Points on a hilly landscape, in no order, each with its height.
A climber steps from a point to the highest of its 3 nearest points, and stops where none of them is higher. Distance is the straight distance between rows; heights are no part of it.
Q_926 height 694: [ 2.53,  1.86,  4.88, -1.71, -1.10, -0.71,  2.97, -0.18,  1.66, -0.15,
 -2.01,  0.24, -2.79, -0.55,  3.12,  0.14,  2.70, -0.02,  1.11, -0.53,
  2.00,  2.14,  2.87, -1.52, -0.18, -5.85,  1.08]
Q_192 height 324: [-1.11,  0.17, -2.42, -4.22, -1.94, -2.07, -2.07,  1.45,  0.23,  5.37,
  2.17,  2.06,  0.75,  1.64, -5.33,  0.53, -0.86, -0.75,  1.84, -2.50,
  1.52, -1.44, -1.84,  2.84, -0.23,  6.30,  2.87]
Q_773 height 654: [-1.77, -1.49,  0.36,  1.48, -1.82, -2.93, -0.17,  0.47, -1.45,  1.77,
 -0.79, -0.99,  1.96, -1.52, -0.69, -1.73, -1.81, -0.83, -1.05, -3.05,
 -0.29,  0.17, -0.93, -0.07, -1.22,  2.21, -1.11]
Q_796 height 707: [-2.71, -4.57,  2.93,  4.02, -1.09, -0.34,  1.09, -1.78, -0.34, -0.27,
 -0.84, -2.82,  1.76, -0.73,  0.81, -1.41, -1.67, -1.01, -0.14, -3.39,
  0.06, -1.12, -0.62,  0.03,  0.67, -1.49, -4.13]
Q_120 height 420: [ 2.76,  1.05, -0.96, -2.24, -2.60, -1.11,  0.63,  1.84,  1.03, -1.18,
  0.57,  1.20, -1.66, -0.01,  1.33,  0.31,  0.58, -0.80, -0.67,  1.38,
  3.40,  1.10, -0.66, -1.50, -2.07,  1.10,  2.89]
Q_16 height 714: [-4.57, -0.18, -2.66,  0.50,  0.86, -2.01, -1.53,  1.56, -2.73,  3.93,
  0.23, -0.02,  2.02,  0.39, -3.03, -0.82, -1.99,  2.00, -0.37, -1.06,
 -0.40,  2.49, -1.04,  1.70, -0.30,  4.33,  0.11]
Q_269 height 621: [-5.66,  1.12, -2.67, -2.06,  2.77, -0.84, -3.92,  2.72, -1.63,  3.05,
  2.15, -0.22,  1.24,  1.65, -6.59, -1.32, -1.61,  4.40,  3.11,  0.71,
 -1.12,  4.65,  2.20,  2.67, -1.18,  5.15,  0.06]
Q_888 height 544: [ 0.47, -0.49,  4.63, -2.53, -4.83, -3.30,  1.94, -0.50,  2.43, -2.70,
 -0.02, -0.96, -0.95, -3.60,  1.31, -3.09,  0.11, -3.59, -0.40, -3.28,
  2.88, -1.02,  3.34, -0.66,  1.68, -1.68, -1.65]
Q_763 height 683: [-2.87, -4.42,  0.88,  2.45,  4.73,  3.17,  1.04, -2.58,  0.12, -2.49,
 -2.35, -0.81,  3.03,  1.87,  0.18,  2.29, -2.49,  0.95, -0.32,  1.31,
 -0.68, -2.90, -0.98, -0.47,  1.79, -3.59, -2.29]
Q_346 height 522: [ 4.43,  3.21, -5.51,  1.48,  3.40,  4.50, -2.44, -1.84,  1.78, -0.70,
  1.85,  1.13, -0.81,  2.11,  2.72,  3.03,  4.06,  2.50, -0.49,  1.99,
 -6.03,  0.42,  3.04,  0.24, -0.79, -0.24, -1.84]
Q_762 height 724: [-1.15, -0.27,  0.08, -1.37, -3.67, -3.17, -1.37,  2.15, -2.43,  1.98,
  0.85,  0.44,  2.17, -1.76, -2.77, -1.53, -2.74, -0.84, -0.48, -4.27,
  0.15, -0.16, -1.86,  2.06, -1.09,  4.31, -0.04]
Q_792 height 513: [ 0.78, -0.69, -0.05,  1.65,  5.06,  4.43,  0.53, -2.62,  0.57, -2.57,
 -0.80,  0.83,  2.45,  1.18,  1.16,  4.47, -0.13,  0.87, -0.15,  1.45,
 -1.44, -1.44,  0.33, -2.21,  3.12, -5.69, -1.53]
Q_567 height 436: [ 0.76,  0.47, -0.57, -2.68, -3.22, -2.95, -1.08,  1.08, -0.37,  3.08,
  0.80,  1.15,  0.58, -1.62, -3.76, -0.13, -2.38, -2.69, -0.19, -2.55,
  1.33, -2.09, -2.46,  0.56, -1.30,  4.47,  1.73]
Q_445 height 655: [-5.62,  0.56, -2.51, -0.14,  4.46,  1.22, -3.29,  0.99, -3.20,  1.23,
  1.99, -1.43,  0.15,  0.43, -6.59, -2.65, -1.59,  4.17,  2.38,  2.93,
 -2.89,  4.96,  3.24,  3.12, -0.10,  4.08,  0.28]
Q_442 height 602: [ 3.85,  2.80,  3.96, -1.40, -0.04, -0.17,  2.22,  0.59,  1.51,  0.21,
 -1.44,  2.68, -3.80,  1.25,  4.30,  1.53,  2.93,  0.62,  0.79, -0.32,
  1.36,  2.14,  1.62, -0.69, -2.12, -4.63,  3.62]
Q_161 height 693: [-3.36, -4.44,  1.78,  3.31,  2.42,  1.30,  1.35, -2.55, -0.03, -1.07,
 -1.78, -1.60,  2.13,  1.51,  0.17,  0.24, -1.53,  0.26, -0.26, -0.95,
 -0.13, -1.51, -2.14, -0.18,  0.40, -1.49, -4.20]
Q_581 height 577: [ 1.87,  2.58, -5.80,  1.33,  2.99,  1.00, -1.48,  0.77,  0.05, -1.48,
  1.65,  2.39, -1.03,  0.58,  2.30,  0.91,  2.75,  1.56, -0.50,  3.21,
 -2.48, -0.61,  0.48, -1.07, -0.15,  0.61,  0.24]
Q_908 height 638: [-4.46, -0.28, -4.28,  2.39,  2.31, -0.40, -1.68, -0.21, -1.72,  1.42,
 -0.29,  0.28,  1.10,  0.82, -1.72, -0.67, -1.35,  1.70,  0.07,  1.05,
 -3.02,  0.71, -1.91,  0.63, -1.20,  2.46,  0.11]
Q_814 height 542: [ 3.49,  2.69, -3.29,  0.68,  1.55,  1.38, -0.96,  1.07,  0.56, -2.35,
  1.69,  2.85, -1.54,  0.65,  2.98,  1.26,  3.49,  1.59,  0.06,  2.12,
 -1.19, -0.04,  0.03, -1.02, -0.46, -0.28,  1.85]
Q_418 height 563: [ 1.22, -2.18,  4.92,  0.59,  0.47,  2.07,  4.25, -1.65,  1.87,  0.11,
 -2.60, -3.69, -0.76, -1.40,  1.17,  1.20,  0.74, -0.46,  0.89,  0.34,
  2.69,  0.27,  1.73, -0.43,  3.18, -7.56, -2.42]
Q_9 height 651: [ 4.27,  2.70,  5.27, -4.07, -2.88, -1.04,  3.30,  0.78,  2.58, -0.92,
 -1.09,  2.20, -3.06,  1.47,  2.85,  0.64,  2.34, -1.47, -0.16,  0.88,
  2.33,  3.13,  2.60, -0.30, -2.08, -3.01,  3.52]
Q_339 height 627: [ 3.89,  1.68,  2.47, -1.76, -1.63, -1.44,  1.77,  0.22,  1.05, -0.98,
 -0.53, -0.21, -1.03, -0.19,  3.00, -0.70,  2.88,  0.18,  0.43,  0.22,
  3.39,  1.39,  1.12, -2.51, -0.87, -3.31,  1.48]
Q_760 height 699: [-4.15, -3.08,  5.54,  2.86, -4.23, -0.11,  0.07,  0.10, -2.94, -0.36,
  1.25, -3.86,  1.43, -2.12,  1.11, -2.73, -2.75, -0.30, -0.52, -4.99,
 -1.48, -0.56, -0.77,  1.71,  2.59,  1.87, -4.71]
Q_57 height 669: [-2.48,  0.87, -6.85,  1.61,  3.66, -0.77, -2.52,  0.39, -1.65,  1.29,
  0.89,  1.04, -0.26,  0.53, -1.32,  0.36,  0.01,  1.69, -0.66,  2.73,
 -4.01,  0.24,  0.08,  0.79, -0.84,  2.91, -0.17]
Q_559 height 676: [-2.06, -2.12,  3.01,  1.57, -2.98, -2.01, -0.40,  0.83, -3.03,  1.39,
  1.00, -1.41,  1.84, -2.43, -0.78, -2.59, -2.13, -0.76, -2.16, -3.78,
  0.08, -0.16, -1.12,  1.16,  0.61,  3.04, -2.54]
Q_546 height 719: [-3.62, -4.47,  4.82,  3.75, -2.59, -0.06,  1.52, -1.16, -1.21, -0.31,
  0.20, -3.07,  1.78, -0.80,  0.77, -1.92, -2.30, -1.09, -0.05, -3.60,
 -0.94, -1.58, -0.75,  2.03,  2.45, -1.32, -5.23]
Q_75 height 660: [ 1.55, -0.79, -1.97,  1.85,  1.95,  0.31, -0.10, -1.05, -0.46, -2.17,
  0.01,  0.53,  1.00,  0.00,  2.25,  0.46,  2.58,  1.38,  0.09,  1.29,
 -0.05, -0.27,  0.02, -2.43,  0.36, -2.21,  0.08]
Q_315 height 569: [ 2.43,  0.87, -2.29, -0.04,  0.06, -0.23,  0.50,  1.56, -0.13, -1.91,
  0.63,  1.40, -0.52, -0.47,  3.02, -0.16,  1.43,  1.47,  0.24,  0.00,
  1.07,  0.21, -0.66, -1.48, -0.59, -0.80,  1.09]
Q_538 height 614: [-0.13, -1.27, -1.77,  0.72, -0.94, -2.35,  0.39,  0.73, -0.90, -0.27,
 -0.53, -0.04,  1.68, -0.85,  0.51, -1.14, -0.60, -0.56, -0.70, -1.07,
  1.52, -0.20, -1.60, -1.65, -1.63,  0.99,  0.55]
Q_176 height 653: [-6.11, -1.32,  0.93,  2.33,  1.71,  1.43, -1.12, -0.02, -4.83,  1.20,
 -0.20, -3.31,  2.66,  1.20, -4.75, -3.94, -3.34,  3.04, -0.48, -0.57,
 -1.00,  4.45, -0.78,  2.09,  0.47,  3.51, -0.84]
Q_892 height 514: [ 5.04,  3.42, -1.94, -1.46,  0.02,  1.25, -0.88,  2.10,  0.96, -1.87,
  2.68,  4.52, -3.28,  0.21,  2.73,  1.70,  3.32,  0.98,  0.44,  3.34,
 -0.60,  0.56, -0.02, -0.07, -1.51,  0.18,  4.32]
Q_402 height 293: [ 2.32,  0.78, -1.47, -2.48, -3.26, -2.46, -0.87,  1.62,  0.84,  1.27,
  0.12,  0.73, -0.46, -1.38, -0.73, -0.71, -0.18, -2.73, -0.46, -0.71,
  2.42, -0.77, -1.88, -0.90, -1.09,  3.55,  1.96]
Q_377 height 538: [ 2.24,  2.16,  4.08, -3.83, -5.70, -2.33,  2.01,  0.51,  2.57, -2.41,
 -0.27,  0.50, -1.29, -1.36,  0.72, -2.19,  0.54, -3.43, -0.58, -0.46,
  2.78, -0.47,  1.66, -1.13, -0.73, -1.19,  1.56]
Q_44 height 244: [ 1.83, -0.42,  1.73, -1.96, -4.24, -3.45,  0.09,  0.90, -0.24,  0.04,
  0.22, -0.33,  0.21, -3.06, -0.75, -1.25, -2.06, -3.23, -1.36, -2.69,
  2.14, -1.46, -0.34, -0.72, -0.12,  2.23,  0.29]
Q_776 height 41: [ 0.79, -0.54, -1.19, -5.59, -3.01, -1.37, -2.86, -0.52, -0.12,  5.38,
  1.38,  1.70, -0.15, -0.96, -4.38, -0.14, -0.60, -2.73,  2.55, -1.95,
  1.90, -3.03, -1.00,  1.93,  0.45,  7.06,  4.11]
Q_180 height 688: [-1.41, -1.99, -2.60,  2.52,  5.43,  1.71, -0.24, -2.95, -0.53, -2.36,
 -0.88, -0.35,  2.20,  1.72,  1.38,  1.66, -1.11,  0.78,  0.31,  1.35,
 -3.01, -1.99, -0.93, -1.86,  0.75, -2.44, -1.77]
Q_426 height 518: [ 3.37,  1.00,  1.79,  0.26,  1.88,  0.51,  1.78, -0.31,  0.60, -1.40,
 -0.61,  0.99, -2.15,  0.25,  3.43,  1.98,  3.34,  1.90,  0.96, -0.29,
  1.08,  1.42,  1.56, -1.40,  0.81, -5.65,  2.10]
Q_578 height 668: [-4.94, -1.75,  2.81,  2.90, -0.45,  1.81, -0.28, -0.77, -4.54,  0.61,
 -0.67, -4.39,  3.28,  1.30, -3.66, -2.61, -4.24,  1.83, -1.25, -2.26,
 -0.89,  2.55, -2.37,  1.82,  0.37,  3.66, -2.11]
Q_838 height 682: [-4.53, -3.65,  0.15,  3.51,  3.18,  1.85,  0.10, -2.01, -1.75, -1.60,
 -1.08, -1.02,  2.00,  1.79, -0.99, -0.81, -2.82,  1.36, -0.10,  1.10,
 -2.60, -0.23, -2.07, -0.13, -0.16,  0.04, -1.35]
Q_17 height 568: [-1.05,  0.14, -2.13, -0.65, -1.73, -2.49, -1.16,  2.45, -0.93,  2.84,
 -0.24,  0.77,  1.23, -0.13, -2.27, -0.52, -1.67, -1.33, -0.62, -1.73,
  0.07,  0.04, -2.41,  0.57, -1.32,  4.61,  1.11]
Q_475 height 759: [-3.81,  0.84, -3.71, -0.88,  1.00, -1.49, -3.49,  3.19, -1.24,  3.20,
  1.04,  1.03,  0.57,  1.52, -5.44, -0.20, -1.36,  2.20,  0.96, -0.28,
 -0.38,  2.34,  0.05,  2.46, -1.88,  5.20,  0.84]
Q_469 height 545: [ 0.94, -1.90,  2.84,  2.20,  2.54,  1.83,  2.34, -1.51,  0.81, -1.46,
 -2.79, -2.40,  0.48, -0.84,  1.94,  2.39,  1.08,  0.90,  0.93,  0.55,
  2.10, -0.65,  0.69, -2.53,  2.08, -5.90, -1.62]
Q_121 height 488: [-0.01,  1.46, -5.97, -1.40,  1.55, -1.53, -1.58,  3.01,  1.38,  2.03,
  0.71,  2.11, -1.02,  0.19, -1.27,  1.00,  0.15,  0.11, -0.18,  1.80,
  0.81, -1.35, -1.87,  0.22, -0.62,  4.25,  1.94]
Q_61 height 269: [ 4.44,  3.04, -1.17, -4.02, -2.99, -0.12, -0.65,  0.87,  1.80,  1.12,
  1.20,  1.82, -2.69,  0.67, -0.55,  1.08, -0.11, -2.27, -0.03,  3.18,
  3.48, -1.18, -1.33, -0.63, -1.30,  3.42,  4.71]
Q_378 height 564: [-1.86, -0.13,  3.73, -3.17, -4.71, -2.91, -1.35,  2.03, -1.95,  1.10,
  1.44,  0.98,  0.09, -4.41, -3.77, -1.20, -3.75, -2.23, -0.74, -4.28,
 -0.44, -2.32, -1.92,  1.47,  1.28,  4.17, -0.27]
Q_379 height 673: [-6.13, -1.44, -0.61,  3.41,  3.52,  2.13, -1.07, -1.91, -3.60,  0.59,
 -0.62, -2.11,  2.17,  1.73, -3.65, -2.50, -2.63,  2.97,  0.16,  1.63,
 -3.58,  2.78, -2.06,  1.53, -0.31,  2.53, -1.02]
Q_755 height 288: [ 2.00,  0.84, -4.50, -3.80, -1.81, -0.50, -2.30,  1.44,  1.25,  3.21,
  1.01,  1.87, -2.01,  0.44, -2.98,  2.01,  0.59, -1.49,  0.86,  0.86,
  3.06, -1.57, -1.95,  0.63, -0.38,  5.49,  3.56]
Q_507 height 618: [ 2.51, -0.05,  5.16,  0.84,  0.51,  1.91,  3.19, -1.22,  1.50,  0.69,
 -3.88, -1.40, -2.90, -1.05,  2.28,  2.49,  1.93,  0.98,  0.26,  0.94,
  0.80,  1.60,  2.13, -1.23,  2.36, -8.94,  0.83]
Q_283 height 696: [-4.91, -4.01,  5.95,  3.95, -1.25,  2.56,  0.29, -0.86, -2.56, -1.28,
 -0.43, -4.59,  2.71,  1.49, -2.19, -2.57, -3.70,  0.08, -0.76, -3.27,
 -1.70, -0.25, -2.39,  2.69,  1.19,  1.07, -5.62]
Q_532 height 475: [ 3.99,  2.68,  0.58,  0.65,  2.32,  1.87,  0.58, -0.06,  0.42, -1.61,
  0.40,  2.25, -1.90, -0.34,  4.19,  2.11,  3.95,  1.63,  0.49,  1.61,
 -1.78,  0.64,  2.10, -0.80, -0.65, -4.62,  3.71]
Q_803 height 592: [-0.22,  1.77, -7.13,  1.81,  4.75,  3.20, -3.18, -4.26,  0.11, -0.42,
  0.30, -1.68,  0.00,  2.72,  0.40,  1.34,  0.19,  0.63, -1.00,  4.60,
 -7.59, -1.13,  3.22,  1.51, -1.28,  1.31, -2.62]
Q_32 height 700: [-1.02, -5.16,  4.13,  3.17, -0.93, -0.13,  3.03, -1.79,  1.07, -0.48,
 -0.94, -3.53,  1.12, -1.58,  0.97, -1.10,  0.12, -1.17,  0.21, -3.00,
  1.56, -2.04,  0.39,  0.10,  1.77, -3.57, -4.93]
Q_246 height 550: [ 1.14, -2.58,  1.92,  0.77, -2.01, -1.85,  2.13, -1.61,  0.96, -1.24,
 -1.05, -2.69,  0.74, -1.89,  1.47, -2.16,  0.52, -1.54, -0.10, -2.48,
  2.66, -0.70,  0.92, -1.20,  0.48, -1.81, -2.02]
Q_759 height 681: [-3.57, -5.66,  3.70,  3.39,  2.54,  1.76,  1.38, -1.40,  1.70, -1.45,
 -3.34, -1.57,  2.58,  1.48,  0.17,  1.25, -2.61, -0.54,  0.03, -0.86,
  0.34, -2.23, -1.46,  0.44,  1.81, -4.43, -4.94]
Q_897 height 551: [ 1.69, -0.10,  3.95, -1.25, -3.25, -2.72,  1.66, -0.42,  1.64, -1.58,
 -1.03, -1.40, -0.18, -1.92,  1.21, -2.19,  0.59, -2.72, -0.49, -2.39,
  3.33,  0.20,  2.03, -1.14,  0.47, -2.06, -0.85]
Q_517 height 615: [ 1.65,  2.52, -6.29,  1.48,  3.24,  2.19, -1.24, -1.43, -0.98, -1.74,
  1.72,  0.53, -0.03,  2.00,  2.35,  1.28,  2.53,  1.83, -0.52,  3.20,
 -4.06, -1.02,  0.69, -0.86, -0.03,  0.27, -1.10]
Q_5 height 662: [-0.60, -3.29,  3.92,  2.90,  3.25,  3.68,  1.31,  0.35,  2.38, -2.71,
 -3.64, -1.01,  3.23, -0.39, -0.45,  4.63, -1.97, -0.29, -1.49,  1.88,
  0.88, -2.77,  1.27, -0.09,  4.27, -7.68, -3.69]
Q_64 height 546: [-2.48,  0.29, -0.61, -2.94, -1.77, -1.70, -2.40,  2.38, -1.25,  4.94,
  1.65,  0.79,  1.82,  0.17, -5.67, -0.71, -2.61,  0.00,  1.00, -3.40,
  0.63, -0.26, -1.46,  2.49, -1.16,  5.02,  0.88]
Q_373 height 498: [ 3.93,  3.31, -4.22, -1.53, -0.42,  1.00, -1.12,  2.85,  2.20, -0.74,
  2.66,  3.84, -3.28,  1.23,  0.81,  1.91,  2.68,  0.30, -0.84,  3.82,
  0.29, -1.20, -1.13,  0.48, -1.05,  2.41,  3.54]
Q_994 height 659: [-2.34, -1.12, -2.65,  1.99, -0.32, -1.91, -1.11,  0.35, -2.28,  2.26,
 -0.93, -0.18,  1.36, -0.09, -1.66, -1.78, -1.99,  1.37, -0.90, -1.28,
 -1.11,  1.76, -2.00, -0.45, -1.92,  2.46, -0.46]
Q_845 height 528: [ 5.07,  3.14,  1.74, -2.70, -1.59,  0.37,  1.50,  1.17,  1.56, -1.14,
  0.10,  2.95, -3.18,  1.61,  3.62,  1.01,  2.81, -0.31,  0.07,  1.59,
  1.58,  2.51,  0.38, -0.49, -2.72, -1.20,  4.94]
Q_453 height 716: [-4.09,  0.86, -5.02,  1.88,  5.37,  0.80, -3.70, -1.96, -3.11,  1.45,
  1.43, -0.55, -1.02,  1.79, -3.50, -0.84, -1.53,  1.58,  0.72,  4.29,
 -6.75,  1.07,  2.27,  2.49, -1.02,  2.51, -0.61]
Q_23 height 656: [-2.62, -2.43,  5.21,  0.43, -5.41, -2.99,  0.22,  1.94, -2.18, -1.55,
  2.40, -2.48,  1.04, -3.99,  1.04, -3.30, -2.71, -1.10, -0.93, -4.09,
 -1.47, -1.47,  0.02,  1.88,  2.67,  0.99, -3.62]
Q_554 height 462: [ 4.23,  3.86,  2.10, -3.37, -1.81,  0.61,  0.37,  1.01,  3.07, -1.02,
  1.60,  4.06, -4.70,  1.72,  3.36,  1.91,  2.72, -0.50, -0.37,  3.14,
  0.33,  1.78, -0.55,  1.15, -2.56, -0.39,  5.80]
Q_141 height 729: [-1.83, -1.81, -3.20,  3.37,  2.74,  0.10,  0.19, -1.56, -0.54, -0.57,
  0.04, -0.57,  1.61,  0.76,  1.39, -0.55,  0.30,  0.04, -0.08,  0.75,
 -0.53, -1.10, -1.37, -1.56, -0.68,  0.40, -1.04]
Q_421 height 571: [ 1.94, -0.51,  1.80,  0.88,  0.62,  0.38,  2.06, -0.89,  0.32, -1.38,
 -1.02, -0.91, -0.16, -0.58,  2.57, -0.25,  1.37,  0.28,  0.43, -0.18,
  2.20, -0.21,  0.98, -2.55,  0.05, -3.87, -0.59]
Q_621 height 570: [ 2.47, -0.52,  0.42, -0.32, -1.79, -3.33,  1.75,  0.49,  0.71, -1.75,
  0.74, -0.40, -0.02, -1.69,  0.75, -1.21,  0.05, -1.98, -0.91, -1.77,
  2.77, -1.03,  0.55, -1.70, -0.72, -0.95,  0.02]
Q_511 height 743: [ 1.72,  3.55,  7.53, -4.60, -4.26, -1.39,  3.12,  0.28,  2.67, -0.05,
 -3.08,  0.37, -3.54,  0.23,  2.23,  0.07,  2.70, -2.26,  0.43, -0.96,
  1.66,  2.30,  3.94, -0.31, -0.11, -5.36,  0.69]
Q_789 height 703: [-2.27, -0.55, -4.81,  2.89,  4.02,  0.97, -0.42, -2.37, -0.52, -0.86,
  0.13, -0.14,  1.59,  1.41,  0.53,  0.24, -0.13,  1.56, -0.10,  1.68,
 -3.60, -1.96, -0.57, -0.78, -0.14,  0.15, -1.18]
Q_466 height 530: [ 2.83,  2.27, -4.20,  0.86,  4.48,  6.60, -1.59, -5.24,  2.25, -1.82,
  0.30,  0.23,  1.97,  2.81,  2.29,  4.44,  1.14,  1.75,  0.04,  2.49,
 -5.33, -0.67,  2.16, -0.20, -0.20, -2.92, -2.05]
Q_519 height 695: [-1.33, -3.67, -0.52,  2.32,  2.58,  0.56,  1.67, -1.70,  0.13, -1.14,
 -0.81, -1.31,  1.48,  0.11,  1.52,  1.05,  0.36,  0.85,  0.43,  0.42,
  0.81, -1.41, -1.49, -1.72,  1.04, -2.80, -2.14]
Q_87 height 552: [ 1.85, -0.31,  4.07, -0.27, -1.09, -0.20,  3.09, -1.30,  1.08, -1.43,
 -2.43, -2.32, -0.62, -1.75,  1.69, -0.25,  1.55, -0.82,  0.22, -1.38,
  3.47,  0.86,  2.87, -1.10,  1.36, -5.15, -1.26]
Q_356 height 523: [ 1.59, -0.38,  0.58,  2.09,  3.60,  3.38,  1.49, -2.09,  0.12, -1.92,
 -0.22,  0.93,  0.97,  0.32,  2.47,  3.81,  2.18,  1.59,  0.61,  1.41,
 -0.87, -1.21,  0.38, -2.68,  2.12, -6.07, -0.51]
Q_560 height 543: [ 2.17,  3.25, -6.30,  0.12,  0.99, -0.43, -0.99,  2.23,  0.13, -0.93,
  2.06,  1.75, -1.13,  0.68,  0.83,  0.40,  1.81,  0.69, -0.71,  2.50,
 -0.59, -0.24, -0.44, -0.08, -0.53,  2.35,  0.33]
Q_509 height 658: [ 0.68,  1.39, -5.50,  2.25,  4.56,  3.86, -0.73, -2.50,  0.01, -1.60,
  0.63,  0.52,  1.28,  1.68,  1.64,  1.10,  1.47,  1.04,  0.60,  2.44,
 -4.51, -0.56,  0.93, -1.90,  0.63, -0.87, -0.67]
Q_320 height 457: [ 3.66,  2.99, -4.63, -3.47, -1.23,  1.21, -1.65,  2.46,  1.63,  1.07,
  2.05,  2.36, -3.70,  1.01, -1.01,  1.33,  1.65, -0.82, -0.70,  4.35,
  2.64, -1.30, -2.32, -0.11, -0.92,  3.97,  4.24]
Q_801 height 446: [ 4.47,  3.37, -1.43, -2.17, -1.46,  1.07,  0.07,  1.90,  2.22, -0.89,
  1.65,  3.06, -3.13,  1.36,  1.17,  1.30,  1.68, -1.15, -0.18,  3.07,
  2.29,  0.31, -0.79, -0.28, -2.22,  2.33,  4.55]
Q_524 height 644: [-3.86,  0.79, -1.18, -1.64, -0.73, -1.19, -2.76,  2.61, -2.04,  3.91,
  0.83,  0.84,  2.39,  0.57, -5.02, -1.67, -2.11,  2.10,  1.18, -2.29,
  0.45,  2.49, -1.32,  2.48, -1.19,  4.85,  0.44]
Q_671 height 485: [-2.48, -0.15,  5.91, -3.58, -5.57, -4.61,  0.70,  1.73,  2.12, -3.10,
  1.38, -0.42, -1.51, -5.00,  0.05, -3.96, -1.47, -5.48, -0.86, -1.85,
  0.97, -2.21,  2.03,  0.38,  2.72, -0.73, -0.66]
Q_371 height 715: [ 2.97,  1.02, -2.55, -5.01, -2.57, -0.81, -1.03,  0.53,  1.27,  3.43,
  0.48,  1.66, -1.45, -0.45, -1.63,  0.40, -0.42, -3.17,  0.60,  0.72,
  3.56, -1.97, -2.21,  0.84, -0.34,  5.60,  3.63]
Q_959 height 709: [ 1.39,  2.79,  6.87, -1.07, -2.13, -0.06,  3.10, -0.88,  2.53,  2.19,
 -5.08, -1.40, -4.13, -1.37,  2.66, -0.08,  3.13, -1.23,  0.49, -0.54,
  1.70,  3.38,  3.86, -0.41,  1.26, -7.70, -0.29]

Call two points neighbours if one is among the 3 nearest of the other. Go from one point of each pair to the other, from neighbour to neighbour, staying as high as possible. Name the lowest point that can't be avoided.
Q_371 and Q_511 -> Q_402
Q_546 and Q_475 -> Q_445
Q_141 and Q_546 -> Q_161
Q_546 and Q_453 -> Q_57

For each start below, name the point where the climber stops.
Q_560 -> Q_141
Q_814 -> Q_141
Q_418 -> Q_511
Q_466 -> Q_141
Q_346 -> Q_141
Q_538 -> Q_475
